Each row is a point on a landscape with many valleys, with its height.
A ball rolls from a point to the lowest of its 3 nearest points, and stops where none of them is lower. Distance is the straight distance between rows; heights are no part of it.
j_554: [199 127 213 116  95 187 106 123  87 144 177 168  65 130 102 171 166 147]  (h 502)
j_239: [148 121 176 148 130  78 110  62 143  99 103  97 152 158 135  86  84 151]  (h 176)
j_509: [153 115 214 146 130 110 113  78 134 137 120 116 124 155 125 117  95 179]  (h 248)
j_495: [110 123  98 112  98 151  97 166 112 147 148 164 121 112 141 163 151 109]  (h 372)
j_668: [111 136  60 145 109 137 124 168 142 156 100 153 173 101 141 160 160  80]  (h 287)
j_659: [120 130 118 110 135 136 128 140 115 105 150 124 104 124 121 126 133 121]  (h 498)
j_230: [105 125 102 115 145 134 140 145 125 108 134 116 123 124 132 115 120 118]  (h 546)
j_767: [ 85 131  62 145 180 100 164 151 172 139  74  87 185 131 150  98 102  92]  (h 184)
j_480: [110 126 103 125 140  92 135  88 150 102  98 105 136 153 137  71  89 150]  (h 640)
j_507: [112 126  77 134 102 152 116 176 125 165 118 160 161 101 143 161 158  96]  (h 93)
j_697: [ 78 134  59 148 183  86 165 143 178 136  71  83 191 137 156  91  89  93]  (h 200)
j_58: [157 116 221 145 134 121 130  90 126 140 128 114 114 148 120 126 107 190]  (h 301)
j_467: [138 138 137 108  99 153 102 139  94 129 177 173  94 128 112 162 152 119]  (h 573)
j_989: [137 127 145 136 132  83 125  75 140 104 107 104 136 159 122  88  95 160]  (h 232)
j_956: [175 143 177 113  94 165 110 123  97 135 181 172  72 124  95 167 159 132]  (h 520)
j_24: [154 118 199 147 128  97 120  73 136 121 117 105 128 159 127 107  89 169]  (h 223)
j_608: [111 132 113 124 138  99 141  91 138 109 108 107 128 150 128  81  99 152]  (h 563)
j_411: [ 89 123  72 141 163 124 150 165 155 131  94 102 164 115 149 121 123  83]  (h 229)
j_437: [130 136 139 125 137 103 137  94 127 113 123 110 116 156 108 102 114 159]  (h 391)
j_540: [187 125 218 120 117 169 125 120  96 131 164 136  83 130 103 160 154 153]  (h 453)
j_18: [111 154  41 146  98 130 135 160 147 170  90 164 181  92 132 171 179  78]  (h 272)
j_69: [179 131 201 123 112 162 123 120  95 127 170 141  81 132  96 158 158 147]  (h 490)
j_980: [173 116 235 133 126 159 132 118 103 141 153 123  79 134 111 149 138 179]  (h 161)
j_960: [111 159  47 138  95 137 151 163 131 186  93 169 177  83 121 179 196 100]  (h 94)
j_733: [189 131 211 118 106 175 116 125  94 132 170 149  77 128  99 158 155 142]  (h 485)
j_965: [112 129  68 144 123 141 127 169 146 141 100 141 175 101 146 154 153  74]  (h 396)
j_77: [122 133 114 105 123 151 115 149 106 112 159 144 105 121 127 138 145 112]  (h 428)
j_43: [160 137 171 115 119 145 125 125  99 112 163 134  84 127  97 143 153 137]  (h 568)
j_766: [ 88 123  82 124 163 115 155 139 152 122 102 102 146 130 144  96 101 123]  (h 353)
j_890: [ 79 126  69 133 170  95 155 131 170 130  79  96 163 137 154  78  84 116]  (h 239)
j_759: [169 127 212 132 133 143 141 110 106 132 147 117  93 139 104 145 135 176]  (h 487)
j_358: [107 130  92 127 147  80 131  82 153  97  88 101 148 151 150  59  77 142]  (h 675)
j_133: [160  84 252 157 142 105 106  62 147  92 146  99 130 129 165  82  57 165]  (h 255)
j_887: [ 92 132  52 147 172 110 165 161 165 127  83  88 193 113 141 126 130  72]  (h 114)
j_533: [155 135 170 119 129 139 141 119 110 108 150 120  91 138 100 135 141 149]  (h 649)
j_985: [115 140  50 147 127 124 132 165 153 143  93 134 184 103 139 151 164  64]  (h 480)
j_125: [ 91 121  90 126 156 128 153 161 145 116 110 106 145 115 141 110 116 108]  (h 350)
j_800: [137 124 133 143 136  71 118  61 149  89  97  91 159 154 138  66  82 148]  (h 75)
j_763: [110 117  95 113 128 146 116 161 120 122 143 135 123 114 142 138 138  99]  (h 339)
j_601: [ 94 119  91 116 155 122 145 138 138 110 119 102 128 129 144  98 107 131]  (h 458)
j_127: [157  98 230 160 133 103 102  69 135 117 123 112 130 145 147 103  78 175]  (h 247)
j_886: [139 137 142 109 116 146 111 134 102 115 170 151  88 124 106 155 147 117]  (h 521)
j_170: [105 134  51 154 152 118 152 165 157 127  88 103 194 106 145 136 147  56]  (h 242)
j_407: [113 127 109 110 142 127 141 136 124 107 144 114 109 127 125 118 127 127]  (h 542)
j_347: [127 136 129 113 140 115 145 114 117 104 137 112 107 143 111 117 126 147]  (h 509)
j_930: [ 96 129  93 121 149  99 145 111 148 116 106 108 134 144 143  78  92 141]  (h 522)
j_878: [152 133 191 138 133 117 139  94 121 129 134 113 110 151 102 128 127 179]  (h 439)
j_904: [121 131 114 107  80 155  92 159  97 151 178 182 102 110 118 171 157 124]  (h 538)
j_771: [132 138 139  99  83 157  99 146  91 155 185 188  85 117 107 172 161 127]  (h 590)
j_484: [ 94 128  82 123 158  88 138 103 161 114  88 101 155 142 157  59  74 132]  (h 626)
j_418: [175 141 187 109  87 169 108 126  87 141 186 182  65 128  95 170 162 128]  (h 513)
j_504: [109 122  86 121  83 155 109 180 116 171 139 177 138  99 138 173 162 124]  (h 306)
j_586: [114 121  87 125 116 150 108 175 126 141 134 149 142 104 148 158 145  97]  (h 243)
j_280: [113 120  95 115  89 155 101 171 111 161 155 169 120 103 133 169 157 124]  (h 417)

Where does a ball stop that starts at each point below?
j_659 -> j_507
j_890 -> j_887
j_608 -> j_800
j_24 -> j_800
j_347 -> j_800
j_554 -> j_980
j_886 -> j_507

Call two points neighbours if one is among the 3 nearest of the other. Go from one point of each pair to the other, from neighbour to neighbour, staying as low as possible. Name the highest point that can't be avoided.
j_507, j_800 -> j_347
j_507, j_887 -> j_985
j_800, j_980 -> j_759

Two balls start at each pair of points below. Name the first point that both come to, or write none.
j_407, j_280 -> j_507
j_58, j_69 -> none
j_43, j_418 -> j_540
j_878, j_230 -> none
